A landscape with many peaks, sampled at points; each row gives a point and its height.
A climber steps from a point to the highest of its 2 nearest points, and stops where none of them is higher. Distance is the straight distance between rows; heights are no part of it.
j689 height 412: [130 165 159 120 125 129 121 112 230 158 163 173 103 165 127 144 120 187
 142 158  61 140 107 114 129 111 129 119 141  80 106 152 149 105 105 143
 153 152 139 124 136  88 156  95  98  61 159  83  97 143  90  86 102  95
 125 139 195 122 164 127 179  56  68 139]
j938 height 500: [156 110 122 136 174  70 130 136 166 100 144 133 152 115 121  94  41 151
 148 131 138 159 114 100 114 107 101 157 126 123  64 112 149  98 107 109
 138  89 111 123 131 166 131 128 173 116  81 133 178 123 138 141 102 112
 104 128 125 133  58 137 161 130 132 169]
j365 height 266: [131 104 157  81 117 101 119 158 112 125 137 115  70 172 148 133 154  82
  95 146 127 129 138 172 143 155 156 181 149 101 198 159 144  90 160  98
 112 152 194  92 140  72 223 176 134 160 131 186 123  93 118 175 110 179
 118 104 144  85 153 138 108 110 117 135]
j899 height 146: [ 77 128 145 119 145  85 168 123 148  77 139 109 110 195 141 126  84 138
 127  99  82 171 111 108 116 144 138 138 131 129 114 139 140  59 135 118
 121 126 142 118 129  99 168 128 126  93 134 123 136  98  98 150  98 121
 126 114 137 111 152 129 127  99 136 169]
j61 height 578: [178 140 139 123 158 175  59 152 148 171 126 174 112  95 116 138 207 114
 105 188 157 157 128 151 138  98 120 130 137  78 158 159 122 173 118 124
 116 118 147 110  93 141 100 144 142 192 169 116 131 118 141 106 154 167
  69  99 135 149 124 114 139 141 116 156]
j489 height 147: [142  79 219 125 121  55 133 169  91 150 133 130 118 194 105 114  88 159
 160 159 153 180 102 126 133 149 118 173 130  77 140 126 121  96 153 129
 128  85 125  81 146  98 195 151 138 124 108 151 150 155 120 113  77 139
 126 134 164 125  69 138 143 111   9 164]
j969 height 58: [138 151 169 124 110 167 108 135 152 158 128 140 111 146 134 136 146 182
 152 189 110 173 142 166 134  93 125 159 148  60 145 150 114 165 125 151
 148 130 133  85 116 118 121 123  77 126 184 104 100 187  98  84 104 110
  99 153 159 106 104 146 140 104  70 127]
j796 height 209: [117 118 193 125 123  49 151 137  85  90  91  60 101 196 121 119  55 140
 148  70 145 186  95  88  95 153 137 118 155 138 141 139 106  45 122 132
 117 102  89  99 123 143 177 114 182  97 102 135 143 115 114 152 101 123
 161 118 133 100 111 141 113 143  71 139]
j495 height 200: [124  79 180 119  93  48 128 142  89 135  87  95 142 153 132  89 131 110
 122 116 181 111 125 197 124 164 166 194 167 122 162  86 124 104 134  97
 144 131 122  85 171 116 228 150 181 156  91 214 125 154 129 172 128 139
 142 158 122 102  97 136  82 159  79  99]
j668 height 572: [147 186 101 132 177 149 113  98 187 102 175 139 105  86 129 138 115 153
 122 141  89 127 128  65 112  79 105  93 124 125 101 156 159 109 101 100
 124 153 156 142 102 141 102 100 135 100 159  80 113  79 108 104 132 120
 114 112 139 128 133 120 195  59 148 176]
j470 height 405: [124 170 122 141 142 151  76  87 103  87 132 114 116  90 146 146 143 120
 134 122 144 144 178  72 143 149 103  91 118 144 147 144 144 137 138 118
 129 154 147 142  81 202  54 129 120 210 182  82 118 110 120 100 126 134
  84 133  92 192  90  69 175 131 148 159]
j645 height 363: [ 90 138 132 149 125 139 158 106  63  86  96 102 147  93 148 163 138 153
 149  96 155 131 145  81 164 157  97  52 107 180 154  97 143 124 124 155
 131 118 122 138 110 157  71  97 130 128 143  90 110 153 111  99 119 108
 136 144 114 144 133  92 166 104 122 123]
j884 height 176: [ 45 133 134 130 109 116 184  96 121  56 112  77  95 186 151 149 103 135
 137  72  63 161 136 129 130 156 159 122 148 146 131 141 144  64 137 120
 124 153 130  98 124  86 158 135  98  81 170 119 100 122  85 147 109 107
 164 127 129  87 175 140 119 120 145 141]
j166 height 88: [129 122 152 121 160  89 134 132  75  84 107 111 120 140 123 125 128 115
 128 118 155 161 123  99 152 148 112 130 119 135 157 133 144  96 137 117
 111 103 152 111 115 142 132 144 170 172 136 146 147 100 121 149 102 148
  99 113 109 150 102  87 135 105 117 176]
j966 height 293: [100 120  76 100  92 112 176 119 197  96 139 129 114 137 150 125 111  93
 131 116  73  96 145 156 132 157 153 160 126 135  96  97 187 117 126 130
 110 195 137 105 162  99 203 142  98  89  98 137 116 153 112 184 125 116
 155 132 121  93 176 178  76 167 189  84]
j29 height 556: [152 177  76 143 172 186 125 108 152  97 160  91  92  81 149 126 118  82
 112 125 115 102 125  92  86  85 125 137 141 158 100 182 130 121 116  99
 131 137 126 164 105 174  43 110 108 129 105 109 174  33 133 144 151 150
 100  90 129 120 100 135 186 122 200 153]
j737 height 462: [180 166 132 115 113 117  96 115 142 149 150 121  79 108 134 124  83 145
 154 126 129 132 149  57  92 132  92  87 140 139 136 175 127 116 115 158
 133 130 131 127 102 194  92 102 125 118 114  87 156 117 124 112 115 140
 148 117 136 113  83 133 150 125  83 113]
j331 height 395: [163 158  74 136 143 150 119 105 169 100 157 119 132 101 169 115  81  67
 119 137 111  97 160 137  94 104 132 167 128 153  65 156 145 141 121  92
 121 146 135 146 129 197  54 128  98 149 101 137 179  95 147 165 116 134
  95 141  84 123  52 140 134 179 216 139]
j809 height 478: [112 168 138 141 106 159 126  88 126  94 125  81 109 106 146 142 119 188
 165 116 101 158 157  90 124 113 119  87 150 115 126 138 131 137 113 138
 151 129 132  87  98 160  86 105  94 118 173  92  93 161  87 110 115 104
 140 141 119 126  98 122 152 100 106 120]
j349 height 410: [170 146 151 125 150 129  98 133 153 125 146 129  93 118 147 125 114 144
 129 180 115 178 136 108 115  86 106 151 160  73 127 165 145 139 119 113
 142 108 175  82 102 142 131 160 143 162 148 115 141 150 121 108 104 148
  89 123 141 106  62 140 178 103 111 174]
j313 height 430: [174 127 156 165 149 149  94 134 155 147  98 145 154  83 132 122 144 131
 123 173 168 146 117 139 141  94 133 134 150  83 101 124 128 182 101 108
 138  91 120 116 126 142  87 129 166 157 114 150 155 160 125 124 134 137
  81 134 133 157  54 133 162 176 149 126]
j846 height 613: [143  61 143  99 106  58 132 177  51 181 112 178 172 155 101 100 125 104
 120 134 182  70 114 165 147 164 104 180  91 144 159  98 116 127 153 131
 136 125 134 136 173 109 177 159 167 158  89 184 145 145 164 137 102 137
 151 150 126 127 124 121  83 118  85 104]
j993 height 568: [131 149 123 105 128 174  92 117 129 106 133 133  89  88 146 170 191 107
 119 132 126 117 164  96 168 160 101  63 126 144 167 139 170 133 127 139
 115 144 149 117 118 134 123 135 152 162 155 104  91 125 106 138 146 152
  93 120 115 138 156 109 149 133 157 137]
j424 height 886: [168 143  81 136 188 172  97 131 159 149 178 158 118  71 106 131 125 115
 120 180 138 112 109 103 110  80 103 125 115 111  96 139 144 144 121  98
 134 122 154 171 119 150  67 110 132 139 124  90 156  58 162 113 140 151
  83 105 162 135  99 133 213  94 151 168]
j250 height 417: [ 82 139 150 141  98 165 149 102  66 102 106  94 116 114 146 154 123 191
 166 102 119 148 154  78 145 132 103  58 127 147 169 132 141 122 127 156
 150 133 121 105  95 144  84  89 102 111 180  77  83 156  89  94 108 112
 160 138 132 125 134 101 177  68  74 131]
j795 height 429: [126 119 114  99  99 124 109 143  59 167 131 135 119 165 104 132 164 108
 104 110 152 105 162 116 129 164 103 116 110 167 208 156  98 115 168 180
 108 155 133 145 116 134 114 157 138 177 132 113 120  99 160 118 125 146
 144 121 110 140 180  86  78 135 106 116]
j996 height 688: [147 166  88 157 207 155 133 108 183  84 177 121 113  71 125 130 125 114
 102 140  93 148 103  88 103  64 131 112 147 129  71 156 142 119 111  69
 128 118 146 160  94 145  80 109 146 109 132  90 126  49 130 117 154 128
  88  96 147 138 126 129 205  86 205 185]
j934 height 175: [ 99  69 168 109  96  71 170 133  50 127  76  99 162 181 133  86  89 123
 134 102 172 115 127 181 123 150 138 206 116 129 138  78 133 123 140 102
 135 120 123  98 161 127 183 148 147 149 107 199 133 163 140 159  99 136
 136 151 106 105  85 151  72 117  98 131]
j336 height 350: [114 127  73  83 101 114 134 115 102 107 161 121 147 157 139  96  62 107
 121 123 100 104 171 135 113 140 109 189  91 158 121 135 147 140 154 115
 124 182 154 133 133 164 115 152  83 166 129 135 150 114 153 146  92 128
 129 139  67 119  93 129  67 142 164 155]
j386 height 633: [139 152 140 125 142  95  87 120 184 123 117 158 100 121 111 138 178 138
 118  97 121 162 135  67 148 180 119  31 132 144 177 147 121  88 107 162
  88 143 110 132 105 117 162 121 200 125 149  82  93 111  92 138 156 145
 132 101 121 163 217  73 120 161 120 115]
j346 height 312: [118 100 120 178 151 169 182 137 118 106  77 104 133  92 164 156 129  90
 119  79 162  81 109 149 114 140 173  97 166 143  80 113 134 139 119 118
 129  91  98 118 171 123 138 121 156  47  46 161 148 142 101 177 174 150
 159 122 158 113 117 192 160 171 178  61]
j535 height 321: [ 89 159  98 128  68 169 120  95 132 136 134  82 143 130 113 124 123 157
 137  88  96 131 147 125 104 127 139 115 127 164 137 142  89 149 138 177
 135 170  94 154  98 136  70 126  64 127 154  88  95 127 147 109 146 104
 181 147 100 135 176 112  63 153 150  81]
j284 height 515: [117 105  85 115 140  70 161 140  75 147 123 167 174 120 114 136 108 124
 134 100 154  67 151 103 146 181  72 118  61 219 126  79 133 107 154 173
 123 141 125 176 159 154 118 119 155 119  74 104 137 134 153 133 122  95
 153 156 103 151 167 101 121  98 151 107]
j266 height 280: [ 63 142  77 117  53 155 138  81 112 106 142  89 125 156 127 136 109 137
 148  87  90 127 167 140 125 138 137 150 118 150 137 116 135 164 158 138
 148 194 138 126 125 126  77 147  36 153 161 110  93 147 139 126 119 107
 178 153  73 119 151 137  65 145 172 120]
j321 height 596: [106 104 116 141  87 151 123 143 108 209 102 144 202 154  98  89 134 130
 124 130 151  99 126 192 110 121 167 173 107 133 126 109  49 191 138 150
 136 123  58 159 137 118  95 136  98 137 133 154 152 153 178 106 149 111
 161 132 113 131 155 139  31 173 127  81]
j699 height 719: [154  97 138 114 116  65 116 161  75 159 127 153 138 141 109 113  91 122
 132 143 179 104 143 111 132 165  71 150  95 151 159 115 141 132 163 162
 117 114 139 131 142 155 133 147 167 167  95 145 162 158 159 129  84 141
 138 150 111 137  82 107 110 129  79 121]
j640 height 404: [146 129  93  91 103 123 122 133  95 159 141 147 136 116 144 109 106  66
 116 141 141  57 171 148 135 151 100 176 107 149 141 125 151 144 162 135
 128 159 167 134 139 152 105 150 103 193 115 139 171 110 165 153  99 157
 114 141  99 123 107 135  89 148 166 119]
j650 height 315: [ 85 145 138 150 125 121 130  90  96  83  88  93 138 115 113 145 149 147
 129  70 142 165 140  79 149 157 137  66 120 170 152 115 106 116 114 140
 133 127 112 126  99 152  87 119 141 154 143  96  92 125 111 137 155 103
 135 136  94 184 141  73 111 160 140 140]
j339 height 275: [136  92 147 159 139 145 163 150  91 114  73  98 110 108 135 149 110  97
 131 106 150 115  92 131 115 156 140 100 171 136 111 130 119  84 107 121
 139  58 104 120 171 117 146 117 172  70  65 157 158 113 106 164 135 165
 142 100 164  95 122 182 156 161 140 102]
j380 height 117: [132 107 203 115 111 106 133 173 126 173 121 154  91 209 122 128 125 152
 156 189 141 169 115 158 161 135 124 178 126  59 147 138 124 119 154 147
 127 111 140  89 154  75 196 142  92 110 131 144 140 169 113  87  77 131
 108 147 178 101 100 155 154  90  21 149]
j917 height 580: [ 92 124  82 156 170 154 165 133  83 147 144 117 202 138 108 108 112 155
 119  97 131  83  94 129 110  85 158 131  82 166  67  97  71 141 136 111
 152  97  97 227 117 114  72  85  82 102 123 123 138  93 193 104 153 117
 158 107 137 139 158 128 117  85 154 149]
j427 height 370: [143 123 117 136 125 179 140 125 198 151 131 133 137 122 133 135 155 108
 117 151 114 111 104 196 120  94 166 152 160  87  87 123 117 174 116 121
 116 142 109 139 150  92 126 140 103 101  97 157 119 141 128 142 167 127
 118 136 147 123 135 181 109 162 175  87]
j44 height 276: [147 117 115 131 148 134 131 144 150 144 158 149 163 147 120 109  94 124
 110 191 108 136 107 172 112  62 133 198 123  73  87 134 129 152 140  91
 133 115 156 144 119 106 115 159 108 151 148 144 167 111 173 116 108 128
  98 128 141 116 101 151 132 105 163 181]
j501 height 214: [ 58 159  79 136 114 156 177  80 137  63 163  80 116 146 136 152  95 150
 139  80  40 125 138 111 106 116 138 128 137 159 102 132 156  82 135 117
 133 173 149 134 113  99 122 115  43  72 164 110  99  91 112 123 121 108
 176 128 111  90 178 140 130  90 171 154]
j387 height 324: [125 110 102 106  94 104 146 125 202 102 139 118  95 126 159 126 165  74
 105 119  94  93 152 186 131 149 177 162 161 117 118  93 177 124 121 107
 111 188 146  84 177  92 225 158 131 107 104 178  92 171 107 192 162 128
 146 133 133  97 164 176  82 197 195  52]
j520 height 555: [138 157 187 136  97 163 123 119  98 123  99  56  73 133 151 152 119 156
 168 112 134 168 150 102 112 132 128  87 180 125 164 156 108 125 111 155
 151 106 111  79 100 166 100 104 110 105 153 100 122 180  89 118 118 137
 148 132 137  90  97 137 146 134  70 101]
j304 height 253: [ 86 143  86 115 111 148 173 109 169  88 156 106 114 154 149 139 109 107
 134 118  34 123 126 146 103 114 150 149 137 129  93 123 159 119 127 122
 116 167 141 133 137  86 156 132  58  68 141 109 111 107 118 144 128 113
 162 126 126  90 185 168  91 135 192 117]
j314 height 489: [168 124 167 110 120  90 105 154 108 135 169 139  87 142 149 115  67 138
 145 180 129 164 173  97 129 120  89 156 137  92 130 148 170 135 140 128
 126 118 182  60 123 161 148 166 142 167 127 124 167 173 133 127  70 155
 100 141 134 112  35 141 145 113  65 174]
j667 height 36: [ 96 151 139 129  89 176 137 114 149 154 128 112 142 147 127 111 119 193
 167 139 103 162 129 164 114  89 158 146 140  89 133 137 101 169 121 153
 142 135 111 116 108 118 102 116  49  97 175 106  98 174 114  92 105  92
 142 149 135 117 118 137 100 117  98 109]
j693 height 369: [115 144 110 119 100 147 121 132  86 171 126 119 155 143 104 118 139 128
 124 113 135 112 143 137 106 128 119 127 114 156 158 142  73 151 162 179
 132 132 104 165 111 142  79 127  92 145 148 106 139 106 175 109 129 117
 156 124 105 135 165  94  66 127 125  99]
j599 height 198: [122  70 170 109 124  54 139 149  87 122 119 125 159 172 135  94  51 104
 128 149 144 142 118 167 116 117 123 224 116  88 105 110 139 120 149  94
 123 112 156  94 150 128 181 171 151 155 121 186 170 138 162 150  73 142
 106 132 110 117  53 153  88 107 100 177]
j836 height 419: [106 156 100 156 168 164 130 100 135 114 134 114 155 114 112 118 139 164
 121  99 125 156 103  82 114  82 143  80 116 150 110 131  98 132 119 126
 134 118 109 179  90 129  82 100 106 117 160  86  98  75 135 106 157 101
 126 112 124 173 172  81 142  90 145 170]
j889 height 346: [170 170 127 143 168 140  83 121 179 125 153 127 117 100 124 115 107 146
 101 180 112 167 131 114  85  44 122 159 145  55  83 187 125 157 100  87
 139 120 164 107  82 166  76 148 127 177 167  98 152 113 133 109 115 132
  79 114 132 131  53 135 189  95 162 178]
j217 height 541: [139  81  92  95 119  81 136 157 120 198 145 203 181 150  91 104 122 102
 107 144 146  71 114 179 133 161 114 169  82 149 146  89 120 132 154 142
 120 135 137 166 161  99 175 149 163 130  85 177 140 137 168 133 127 131
 146 129 127 143 172 134  68 123 124 111]
j436 height 486: [109 113 147 165 121 151 136 128  92 122  73 145 152 111 131 160 210 152
 138  95 184 130 118 130 183 160 133  43 125 155 153 100  91 144 104 158
 107  99  81 120 148 120 136  98 157 117 121 146  80 178 106 112 157 102
 143 158 127 144 157  96 122 161 104  82]
j946 height 178: [126 105 209 125 123  49 144 145 104 122 123  92 109 211 119 110  50 167
 159 112 131 191 107 100 102 131 116 146 139 104 121 136 109  68 145 128
 137  94 121  97 120 124 188 129 144  79 122 129 144 135 106 121  79 108
 135 136 142 126  85 130 135 102  26 160]
j319 height 490: [107 143  81 157 186 164 158 124 133 115 161 134 160 120 114 114 133 148
 117 103 116 107  78 112 112  69 144 102 103 149  66 119 110 125 123  92
 135 117 113 207 121  97  98  75  91  80 148  97 101  67 153  93 155  99
 141 108 149 134 196 117 153  71 141 154]
j613 height 440: [123  93 147 154 106 145 127 132 115 128  84 144 152  93 144 142 216 135
 120 114 182 114 135 175 183 157 153  98 133 142 157  87 126 174 101 126
 126 118 106  92 157 120 162 113 148 142 122 188  82 202  96 141 172 108
 146 168 118 139 120 110 113 183 114  64]
j507 height 467: [139 175  41 125 151 169 123 109 176 119 195 129 132  90 138 112  97  90
 126 134  97  83 149 124  87  82 125 156 108 172  70 160 133 153 132  99
 123 169 140 190 118 169  55 110  85 123 123 112 162  40 153 152 142 135
 108 105 109 136 113 132 140 124 212 152]
j873 height 453: [ 88 106  83 122 136 106 174 145  81 121 109 168 173 119 118 144 153 129
 129  88 110  68 124 111 154 171  91  71  76 219 134  81 135 107 141 174
 106 134 125 175 148 107 137 112 141  92 105 106 100 129 135 117 141  94
 167 134 112 141 219 103 123  98 151 115]
j444 height 348: [122 161 121 155 135 159  80 101 125 103 101 116 142  84 116 134 176 143
 132  97 162 153 150  70 147 138 128  62 131 145 150 146  96 153 118 140
 132 137 103 148  86 177  54 108 129 196 175  76  96 122 123 112 153 123
  97 127  87 208 125  64 153 149 155 132]
j332 height 277: [131 127 147 137 142 137 148 144  91 119  85 123  93 108 123 163 139 111
 127 103 140 128 108  93 131 174 108  53 155 165 141 138 133  86 113 151
 129  82  83 130 143 120 141 104 186  77  95 113 145 110 110 142 147 154
 156  89 155  99 151 144 159 142 129  99]
j102 height 495: [130 128 108  96 118 138 113 132  97 137 132 153 122 105 123 145 175 111
 113 122 145  99 144 125 164 161 100  98  95 155 182 120 136 144 143 149
 115 148 149 144 119 119 127 135 141 170 142 116 102 110 144 127 138 143
 114 127 100 146 163  88 125 135 137 123]
j422 height 358: [126 100 117 104 119 130  94 145 131 153 133 156 144 131 118 105 239  92
  84 144 135 106 121 219 156 139 180 178 115 107 191 129 106 123 141  90
 121 171 174 127 147  64 213 166 114 179 163 209  97 102 136 146 167 146
 125 112 125 131 196 109  81 138 131 127]
j242 height 468: [147  97  98 118 126 114 114 147  94 176 130 156 189 116 111  94 112  72
 114 155 164  75 135 179 121 128 119 195  91 141 106 114  97 160 150 112
 124 134 129 155 139 130 104 139 131 181 129 167 186 121 182 148 133 143
 106 121 105 155 119 137  82 145 166 133]
j736 height 314: [106 147 148 178 158 128 157 122 103  85  74  97 116 109 129 149 135 133
 125  61 142 158 100  75 120 148 145  21 155 175 110 139 112  81  89 136
 131  79  71 132 117 141 109  80 192  71 105 113 135 123  94 139 155 120
 162 103 137 136 143 134 163 157 137  98]
j35 height 413: [140  95 123  96 114  90  98 151 149 168 136 157 145 130 124  93 169  93
  97 154 150 108 122 194 141 145 158 189 126 105 167 105 130 144 134 107
 119 158 152 110 142  94 196 162 151 179 124 204 126 141 148 150 137 142
 118 138 113 135 124 111  68 169 125 109]
j734 height 540: [172 144 125 125 146 118  83 126 191 150 134 160 116 105  91 128 142 148
 134 124 107 161 120  88 127 130 113  74 128 132 141 147 103 131 104 157
 112 123 102 151 101 142 130 117 162 109 136  79 112 111 118 124 151 118
 122 116 119 175 163  89 125 142 115 121]
j174 height 706: [157 135 109 126 167 183 108 142 124 143 146 160 124  86 140 149 185  93
 105 186 144 108 110 127 153 105 110 121 117 113 134 133 149 151 144 105
 126 110 152 145 130 131 103 134 141 158 126 119 133  95 147 123 139 152
  74 111 142 132 129 127 174 118 162 160]
j762 height 552: [172 145 160 147 118 145 108 126 132 165 139 101  62  97 127 148  95 151
 160 126 124 129 131  69  87 119  99  63 168 114 129 164 129 108  83 170
 156  84  87 125 130 173 101  82 141  68  97  96 159 121 118  95 150 158
 175  92 178  92  96 177 178 117  67  80]
j238 height 359: [110 117 111 169 159 176 193 138 109  84  97 109 146 111 142 146 153 100
 111  96 124  95  97 142 133 113 162  99 133 155  82 112 111 130 124 111
 116 104 119 151 158 100 121 116 127  84  95 145 117 108 112 158 170 129
 142 116 136 126 169 154 140 134 190 116]
j947 height 402: [114 113 153 137 108 100 127 120 168  93 103 134 127  94 146 141 199 127
 119 112 123 130 122 154 183 157 157 104 142 133 139  81 163 137  95 120
 119 134 124  74 151 111 194 127 166 133 114 175  70 198  78 152 171 101
 129 169 108 142 129 114 130 178 141  78]
j870 height 361: [112 111 135 142 104 120 137 124 220  96 112 124 117 136 157 144 199 110
 120 131 108 120 136 196 167 131 177 136 148  99 117  96 175 145 111 115
 100 157 137  91 173  71 211 138 123  91 109 173  82 200  80 140 172 101
 125 158 152 106 153 152 123 171 159  67]
j445 height 480: [139 171 125 131 145 195  88  97 136 100 139 123  98  72 165 173 167 132
 136 147 127 127 171  69 148 132  93  69 127 133 141 133 174 153 126 125
 128 144 143 144 101 177  66 115 129 165 162  73 110 137 101 103 145 142
  81 114 121 151 114 115 195 114 155 151]
j345 height 479: [136 161 128 128 134 155 114 101 212 128 162 165 109 108 133 156 134 177
 145 152  77 142 127  84 133 114 109  77 128 100 115 129 165 122 104 142
 131 147 136 134 113 124 132  97 128  86 168  76  84 140  95  89 128 110
 120 132 154 141 166 130 182  81 115 140]
j411 height 360: [104 161 125 156 155 145 138  96 106  79 101  85 113  95 119 133 138 144
 118  73 132 161 105  63 117 131 137  52 138 164 131 153  94  93 112 130
 127 102  89 148  93 142  81 104 149 108 141  94 111  84 110 123 156 110
 146 101 117 155 156  95 153 124 135 148]
j128 height 313: [ 94 115 135  87  93 128 118 135 136 135 125 129  97 171 132 132 210 101
  88 132 119 134 142 194 152 152 178 160 134 110 203 133 118  96 154 110
 115 180 166 120 133  48 217 162 114 145 153 176  95 118 112 149 148 142
 124 118 139 104 211 107  92 132 126 111]
j673 height 118: [ 87 127 169 113 141  98 147 128 115  89 139 115 105 180 126 140 129 135
 123 116  97 181 113 118 153 141 137 136 121 121 159 137 133  97 145 120
 117 127 161  99 112  99 155 153 134 141 165 132 103 113 105 126 101 122
 110 132 123 127 152  93 124 104 114 182]
j907 height 414: [ 86 122  75 155 181 168 175 120 103  89 131 131 155 109 127 139 147 116
 117  96 101  86  98 121 136 121 143  98 106 179  91 106 137 108 138 103
 112 112 142 173 134  95 118 114 109  86 118 118 119  75 139 139 153 129
 142 111 136 137 199 132 138  78 188 151]
j839 height 300: [ 75 123 111  90  70 127 146  99  71 118 144  76 144 194 129 117  78 133
 138  91  97 127 164 138 116 140 137 178  97 149 154 127 118 144 160 133
 135 178 135 133 114 128 108 158  65 156 164 131 118 126 151 128  94 137
 168 148  83 112 134 120  53 130 127 147]
j86 height 232: [123 103 123 109 125 100 154 138 126 123 147 146 158 168 142 102  42 124
 132 166 110 133 130 178 131  92 127 223 122  83  89 113 168 128 144 109
 128 138 169 107 144 125 164 167 112 144 115 164 164 145 157 137  73 127
 103 135 121 101  74 166 105  90 142 180]
j609 height 231: [135  89 169  89 101  79 129 158 104 140 124 129  92 162 151 120 133  90
 119 144 154 108 129 169 135 150 140 198 147  96 168 124 152  90 151 111
 128 132 167  71 165  93 223 159 146 140 110 191 134 146 123 164  86 168
 121 127 146  83 112 155 106 123  81 109]
j695 height 470: [152  90 115  68  98  98 122 158 164 180 153 178 129 139 125 106 123 112
 124 161 116  79 134 183 127 144 128 190 108  98 142 109 150 146 148 142
 116 170 134 121 160  86 184 159 115 133  97 155 133 153 160 142 101 129
 133 141 118 111 142 142  71 153 119  96]
j878 height 491: [181 119 167 161 145 177  66 144 136 157  95 162 132  91 112 143 202 132
 108 197 181 170 112 147 128 105 135 126 160  55 134 139  98 181 104 109
 135  71 118  94 116 132  94 140 147 183 151 150 139 153 117  94 154 159
  72 115 161 127  61 129 169 168  87 141]
j161 height 691: [118 116 104 151 137 149 128 139 139 173 124 140 189 145  99  99 112 138
 124 125 130 109  94 165 103  92 157 156 105 126  81 115  64 162 132 120
 148 109  79 190 122 100  93 113  96 113 126 141 147 126 171 117 160 119
 145 107 133 148 150 141  82 141 147 122]
j549 height 238: [108 126 156 123 124  91 162 132  75  92  87  81 119 144 136 135  96 119
 143  77 143 150 133  96 122 162 128 102 156 168 151 133 126  76 119 149
 129  99  99 108 132 152 143 120 171 104 108 123 145 128 111 161 122 132
 165 134 113 103 120 142 113 145 111 105]
j684 height 586: [169 105 165 122 152  54 125 144 115 123 142 144 126 138 113  99  50 163
 152 144 151 172 118  90 138 133  87 149 116 109 107 118 155 110 136 124
 124  96 147 104 119 170 140 138 170 141 105 123 164 158 132 124  74 115
 108 151 136 143  38 110 153 115  62 165]
j990 height 476: [166 140 106 130 138 123 102 123 216 157 142 149 144 103  96 116 130 138
 130 129 118 132 100 135 126 119 132 101 120 124 100 121 107 143 101 140
 125 127  74 157 128 126 123 120 150  94  91 108 122 137 129 131 165 105
 124 134 117 174 159 118 110 179 143  91]
j963 height 320: [162 124 120 120 138 172 130 138 199 176 170 156 137 129 127 127 135 113
 115 191  95 120  94 196 111  64 144 179 152  57  95 141 134 167 127 106
 138 120 144 128 147  86 128 146  89 125 123 130 139 108 160 115 136 139
  94 126 154  93 135 166 142 118 152 145]
j743 height 647: [164 146 188 155 130 162 118 114 115 111 102  69  69  98 156 147 104 143
 155 118 153 168 132  77  87 136 134  78 205 107 127 161 123 122  87 138
 154  67  91  92 110 182  84  99 145  88 106 112 161 142 103 121 140 159
 148 109 165  98  70 167 164 150  85  94]
j241 height 390: [164 180 121 150 132 139  93 110 109 150 156 113  85  89 139 139 111 137
 160 136 153 109 159  54 112 126  82  96 116 145 143 169 135 139 124 141
 143 134 137 163  93 216  57  96 104 164 145  86 160 106 137  86 127 136
 123 107 137 137  74 110 190 101  89 127]
j624 height 87: [147 136 167 123 109 161 116 163 172 180 136 178 116 178 123 147 154 171
 129 218 115 147 114 183 149  99 130 192 147  44 136 132 140 151 127 132
 140 113 158 108 158  68 167 132  77 119 137 120 128 176 114  75  96 123
  88 156 194  81 107 169 174  83  61 153]
j844 height 533: [138  95 107 139  91 140 112 152  95 217  93 174 203 117 108  96 135  88
 103 156 186  49 132 209 120 126 142 179  97 129 107 100  73 209 149 131
 136 131  98 150 162 114  99 137 117 163 124 179 169 152 182 123 143 131
 147 143 111 145 125 149  58 164 130  82]
j725 height 418: [121 139 102 120 105 138 141 111 193 124 127 127 138 113 130 141 166 116
 123 115 106 112 126 156 133 128 165 108 130 131 114  97 125 171 111 142
 116 158 105 134 138 112 139 134 111 118  99 137  94 167 119 150 169 116
 142 147 106 154 163 138  86 193 178  65]
j614 height 439: [164 127 119 156 161 112 103 126 162 126 138 148 162 100 103 101  84 146
 140 154 140 147 106 119 117  82 118 148 114 102  57 111 121 156 106 102
 142 100 105 144 113 158  81 114 156 136 117 124 161 131 136 130 122 103
 102 134 115 168  55 129 154 143 149 153]
j787 height 604: [150 109 117 120 131  57 129 157  75 171 153 157 148 136  91 130  86 134
 135 121 156  92 131  77 113 165  63 109  97 181 155 113 120  95 160 188
 134 116 115 166 138 166 121 128 173 113  79 114 163 112 159  99  90 120
 165 138 129 137 141 109 136  99  86 115]
j151 height 544: [124 118 144 139 140 108 130 137 131 116  92 164 133 123 108 140 191 142
 116  99 146 144 103 118 178 170 135  48 114 150 154 103 107 104 103 128
  96 105  98 130 133  99 177 107 187 115 133 133  82 142 104 120 163 115
 136 120 136 153 199  84 128 149 112 110]

For each start below, name the point where the climber stops.
j934: j699
j266: j993
j336: j161
j501: j386
j599: j386

Call two points neighbours if one is among the 2 nearest of the other. Go from one point of each pair to the other, from neighbour to neighbour, staying as high as possible. Name the lowest point that can't be avoided.
j699, j743: j650
j386, j699: j934
j684, j424: j313
j699, j161: j907
